Points, in no order, along strands that fork and pass close to each other.
(in the rows, 128 means zero)
Points whose rows are less than 109 apart are linked; no others are. Some points are linked to none.
q58: [123 128 114 129 119  92 157 159  67  70  71 143 128 147 107  91 123 123
 141 115]
q900: [145 122 107 107 138 112 141 100 105 119  97 104 124 108  74 109 172 124
 122 145]
q956: [119 127 176 102  92  88 147 106  97 178 161 164 140  79 134 131 153 151
 106 130]
q606: [154  99 120 170 116 133 131 138 143 106 165  65 148 204 125 169 122 103
 110 175]
q352: [147 149 143 145 158  87  93 109 166 138  80  95 147  89 162 168 126 115
  74  82]
q53: [151 146 119 161 159 136 105 144 126  92 141 158 104  99 210 144 100 110
 188 151]
q372: [128 118 120 166 138 141 125 167 162  95  82  94 112 161 161  90 123 107
 159 144]
q222: [ 94 118  85  84 104 127 111 108 108 147 172 144 122 113  91  75 132 166
 102 154]
q18: [148 123 144  89 116  85 119  95  94 172 167 137 146  58 110 151 130 150
  81 104]
q288: [156 185 129 110 152 127 195 114 145  70 160 136 120 142  73 154 173 163
 159  97]
q612: [117 104 157 114 101 142 125 151  94 170  81 163 117  94  99 105 127 104
 172 103]
q635: [ 90 135 123 114 158 160 108 170  97  81 125 159 109 105 163 108 113 155
 215 110]
q442: [132 120 156 123 104 125  93 168 145 190  95 161 119  97 131 127  93  87
 168  74]
q8: [ 93  98  89 149 125 193 140 140  75  87 152 121 141 200 126  92 126 133
 162 178]
q37: [132 147 124  93 159 154 151  93 138  96 220 123 132 119  98 174 170 176
 142 146]
q512: [162 148  96 163  81 111 149 129 128 152 122 151 101 143 131  69 120  90
 132 147]
q536: [ 70 111  95 108 112 139 112 157  85 122 105 141 134 137 123  34 116 148
 140 123]
q232: [111  82 126 134  77 157 146 165 148 177 118 128 130 184 100  66 102 118
 127 118]
q988: [ 57  96 162 122 119 152 109 146 111 140 147 130 140 133 185  95 118 167
 123 158]
q422: [141 118 184 137 132 129 117 165 187 147 162  70 114 112 171 124 118 144
 190 115]
q624: [ 98 151  64 145 137 133 124  87  96  74 136 152 135 193 104 139 128 124
  75 169]
q242: [187 160 135 147 152  95 163  71 100 113  90 124 133 101 117 175 181 115
  94 120]
q40: [106 148 154 121 176 154 105 161 143  83 129 122 103  95 165 130 149 149
 223 107]
q451: [151 146 155 176  93 121 164  98 119 161 121 178 121 156 178 139 128  99
 105 174]
q981: [ 77 123 135 108 136 118 115 110 123 101 190 125 142 138 164 144 136 181
  70 156]
q700: [134 141 134  93 151 150 193 111 104  94 178 135 129 123  58 165 170 172
 168 130]
q944: [126 129 140 120 129  74 118 121 151 131 106  96 146 119 146 138 131 129
  53  98]
q21: [ 75 102 126 148 128 177 126 141  97 105 147 124 132 171 176  98 129 152
 127 187]
q480: [110 146 123 116 159 136 145  90 117  75 188 127 131 135 136 170 154 164
 105 174]
q521: [116 152 147 128 145 117  55 151 141 158  74 141 125  73 152 149  95  88
 146  67]
q552: [163 137  62  98 180 111 105  91  81  78 130 106 135  91  96 174 133 141
 126 133]
q884: [102 130 129 108 181 152  74  96 171 149 110 126 137 101 151 186 121 134
  84 122]
q351: [ 86 126 214 176 128 141  90 171 145 150 110 106 117 109 192  75 108 126
 201 165]
q962: [134 146  97 156 141 123 130  77 101  87 137 138 144 175 143 189 141 103
  63 165]
q92: [ 93  92 163 116 100 134 133 162 131 148  91 150 149 156 130 145  91 118
  78 100]
q793: [123 110 126  74 139 106 124  93  68 132 131 145 155  75  75 175 138 146
  86 120]
q611: [134 125  88 120 129 130 148 138 187  99 130  65 132 178  60 110 136 123
 105 109]
q324: [159 102 106 140 147 141 114 121 147 114 151  79 136 136 154 177 130 118
 129 151]
q643: [ 86 101 182 118 111 135 149 158 100 147  82 178 133 122 132 117 113 122
 129 104]
q79: [ 52 126 182 113 142 147  90 171 141 146 115 141 122  97 163  92 118 144
 182  99]
q41: [136 123 168 113 160 133 125 174 178 117 124  76 115 104 127 125 160 148
 211  92]
q833: [189 129 141 166 110  82 141 131 127 130  72 125 125 118 148 134 123  70
 115 111]
q256: [ 94 152  86  88 108 154 143  93 118 151 193 181 125 125  72 108 125 161
 101 135]
q766: [153 114 133 160 129 102 124 158 152  98  70  97 124 154 156 132 110  86
 116 126]
q11: [104 115 121 140  76 137 174 162 115 132 141 158 142 194  84  83  97 123
 116 101]
q303: [160 127 145 123 109 110 137 119 204 181 141  69 121 136 115 103 138 145
 114 129]
q116: [136 136 122 126 128 124 153  73 146 156  96 132 125 130  80 113 178 123
  69 157]
q781: [147  77 142 156 100 139 166 151  93 119  93  96 138 160 103 122 142  96
 139 161]
q747: [123 108 141 126 126 159 159 102 161 148 100 119 139 155  85 147 151 112
  90 139]
q911: [148 139 152 131 162  96  88 142 130 114  95 111 150  76 165 180 114 107
 131  68]
q890: [151 132 142 122 116  85 113 122 195 158 189  59 126 121 162 110 129 162
 112 144]
q923: [ 93 124  96 117 117 186 122 141 167 135 166 163 131 184 120 136  84 144
 109 120]
q407: [128 153 139 156  95  95 145 134 122 138 112 160 105 125 154  48 147 127
 141 136]
q919: [182 123 141 154 132 127 103 133  99 160  88 164 121  77 153 177  96  71
 164 116]
q446: [158 110 121 134 141 144 102 110  89 168 133 172 138  93 157 207 103 103
 131 137]
q688: [141 137 150 158 116 101 121  88 118 168  99 153 128 109 193 136 124 106
  78 161]
q178: [110 162 118 114 133 112 115 134 129 114 108 175 109 125 172 118 109 128
 115  97]
q961: [ 86 145 207 151 129 123  70 171 128 169  92 115 117  77 162  88 115  97
 199 121]
q367: [179 107 103 136 106 106 149  90 137 139 142  93 149 154  42 162 144 101
  65 137]
q464: [163 125 107 120 156  95 105 112 156 113 162  56 125 102 145 132 161 149
 124 144]
q410: [142  78 142 118 114 145 125 170 108 140 165 122 125 122 141 148  98 127
 173 129]
q891: [137 145  87 137  88 143 156 108 103 157 121 181 114 156  97  91 141 108
 120 159]
q628: [141 135 195 128 109  58 126 130 109 165 161 122 136  52 152 122 150 141
 147 101]
q590: [104 144 115 115 147 115 117 151 102  67 138 145 114 128 173 117 121 151
 140 116]
q291: [ 88 142 110 108 140 168 158 126 139 101 127 162 115 146 104  99 144 159
 144 122]
q54: [179 122  87 115  87  76 146 137  94 136 158 129 133 128  77 121 113 117
 126 103]
q779: [115 150 178 162 126 107 162 121 150 128  69 144 109 129 158  67 165 121
 141 129]
q177: [181 149  76 121 121  78 141 103  91 122 145 146 141 104  73 161 119 123
  77  98]
q84: [139 146  85 130 116 107 139  96 153 108 144 104 142 184  35 115 134 112
  70 121]
q435: [122 168  94 124  88 154 167 113 132 162 189 190 110 157  87  92 125 141
 126 122]
q932: [144  94 149 130  87 131 137 155 193 193 108  89 129 145 115  97 109 114
 127 113]
q829: [156 131 103 136 116 136 156 150 164 108 155 109 121 173 105 117 118 130
 158 109]
q199: [173 158  80 106 163 107 115  93 110 105 152 134 132  85 116 184 127 134
 110  89]
q687: [181  78 144 149 100 131 163 165  90 108 142  97 134 148 110 145 120  97
 182 138]
q462: [120  91 157 124 148 155 111 148 150 151  77  98 122 115 126 137 135 109
 153 135]
q614: [124 169 204 142 131  69 108 139 140 141 152 102 114  50 164  95 166 142
 186 107]
q134: [150 107 171 172 101 145 179 127 114 138 107 132 126 165 150 134 146  99
 126 176]
q855: [181 168 126 119 176 113 161  58 132 125  83 138 142  78  80 165 179 130
  88  83]
q416: [183 121 126 175 135 139  93 154 123 138 130 143 113  94 191 170  85  73
 182 150]
q481: [134 147  97 121 140 146  99  94 133 159 125 152 103  91 143 121 146 130
 139 150]
q148: [124 134 112 108 130 119 160 141  89  69 143  93 121 138  88  72 160 168
 171 143]
q834: [ 69 107 154  93 138 149 116 126 109 128 149 157 138 117 157 144 127 173
  98 145]
q937: [ 94 126 171 120 164 141  56  89 167 182  94 102 131  92 176 153 131 141
  86 159]
q361: [ 97 169  70 105 129 139 147 121 146  83 154 137 119 168  86  76 137 166
 116 125]
q243: [135 112 102  80 188 132 113  97  83  93  91 108 149  79  78 193 135 147
 106 123]
q581: [146 167 115 148 135 113  85 112 167 162  91 136  98  87 164 108 136 106
 140 133]
q86: [155  83 123 131 102 139 121 147  99 149 160 145 141 135 148 192  80 100
 123 142]
q284: [147 118 115 100 164 165 133 148 106  91  86 154 121 118 100 181 117 105
 168  97]
q544: [152 150  90 101 136  85 133 133 100 104 111 102 107  90  93  77 161 140
 168 118]
q172: [158 140 125 129 170 146 108  76 178 160  97 117 142 106 128 200 123 115
  69 102]
q201: [135 148 137 120 132 132 152 162 192  99 165  97 102 142 125  87 150 164
 187  88]
q25: [136 113 138 129 117  70 137 122 131 103 163  88 170 149 130 157 131 134
  60 126]
q96: [ 78 131 108 102 133 163 176 148  70  69 129 133 136 165  81  84 128 175
 160 130]
q290: [105 102 153 179 131 167 114 181 156 126  96 109 117 152 192  66  88 118
 183 159]
q228: [117 129  80 121 126 207 112 116 153 156 147 158 115 171 122 122 111 126
 131 168]
q675: [ 51 119  98  94 121 141 129 128  85 124 161 149 134 143 107  41 134 183
 108 145]
q472: [118 115  99  92 170 134 110 150 169  80 147  95 144 136 117 172 111 149
 114  85]
q218: [117  94 129 122 113 149 118 155 174 141 127 130 138 174 143 160  77 118
  91 108]
q223: [169 112 137 163  95 106 169 141 109  98 178  97 153 194 107 171 124 104
 134 143]
q64: [119 111 170 128 109 145 107 158 162 165 164 119 124 116 178 144  97 139
 154 128]
q499: [ 57 124 123  94 124 144  85 165 127 139 114 148 117 118 144  68 103 155
 149  89]
q192: [151 113 143 110 118 152 171 116 141 163 139 153 138 130  72 176 135 120
 111 109]
q539: [ 66 120 186 130 147 126 153 159 117  66 102 112 145 154 175 103 146 162
 129 124]
q573: [ 90 160  62 143 131 157 123  91 145  88 174 142 122 204  95 116 135 145
 106 170]
q507: [193 146 140 174 117  95 115 105 154 186  83 110 121  96 149 130 125  83
 124 114]
q725: [183 161  99 158 142 123 151  73 111 103 125 135 137 137 111 187 160 107
  94 152]
q164: [109 107  63 136 125 207 130 117  88 126 154 160 123 186 106 136 120 118
 145 188]
q577: [108 173 124 140 122  89  75 122 137 153  79 173 101  87 192  90 108  98
 123 122]
q914: [114 124 176 158 125 106  73 100 146 187  67 108 125  92 184 126 117 103
  89 154]
q167: [129 123 103 107  73 117 154 159  92 131 161 158 137 166  72 126  93 120
 127  90]

Follow the links from the first point to the second, and from the first to the third. Name the last point that the two ways share.
q324, q829, q499 | q41
q199, q134, q64 | q687
q611, q54, q521 | q687
q25, q988, q781 | q352
q53, q367, q442 | q410

A fork is a point with three links. Follow the links from the first point to the second and name the forks in between, in order.
q891, q84 | q581 > q41
q643, q324 | q352 > q687
q464, q923 | q687 > q352
q442, q829 | q352 > q687 > q410 > q41
q779, q481 | q581
q134, q581 | q687 > q410 > q41
q590, q25 | q41 > q410 > q687 > q352
q232, q919 | q687 > q410

A fork is a point with three links, a tip a point with one. Leave the first point through the second and follow the links. Name the first fork or tip that comes.
q164, q228 | q352
q232, q932 | q687
q228, q164 | q288
q407, q512 | q581
q855, q242 | q192
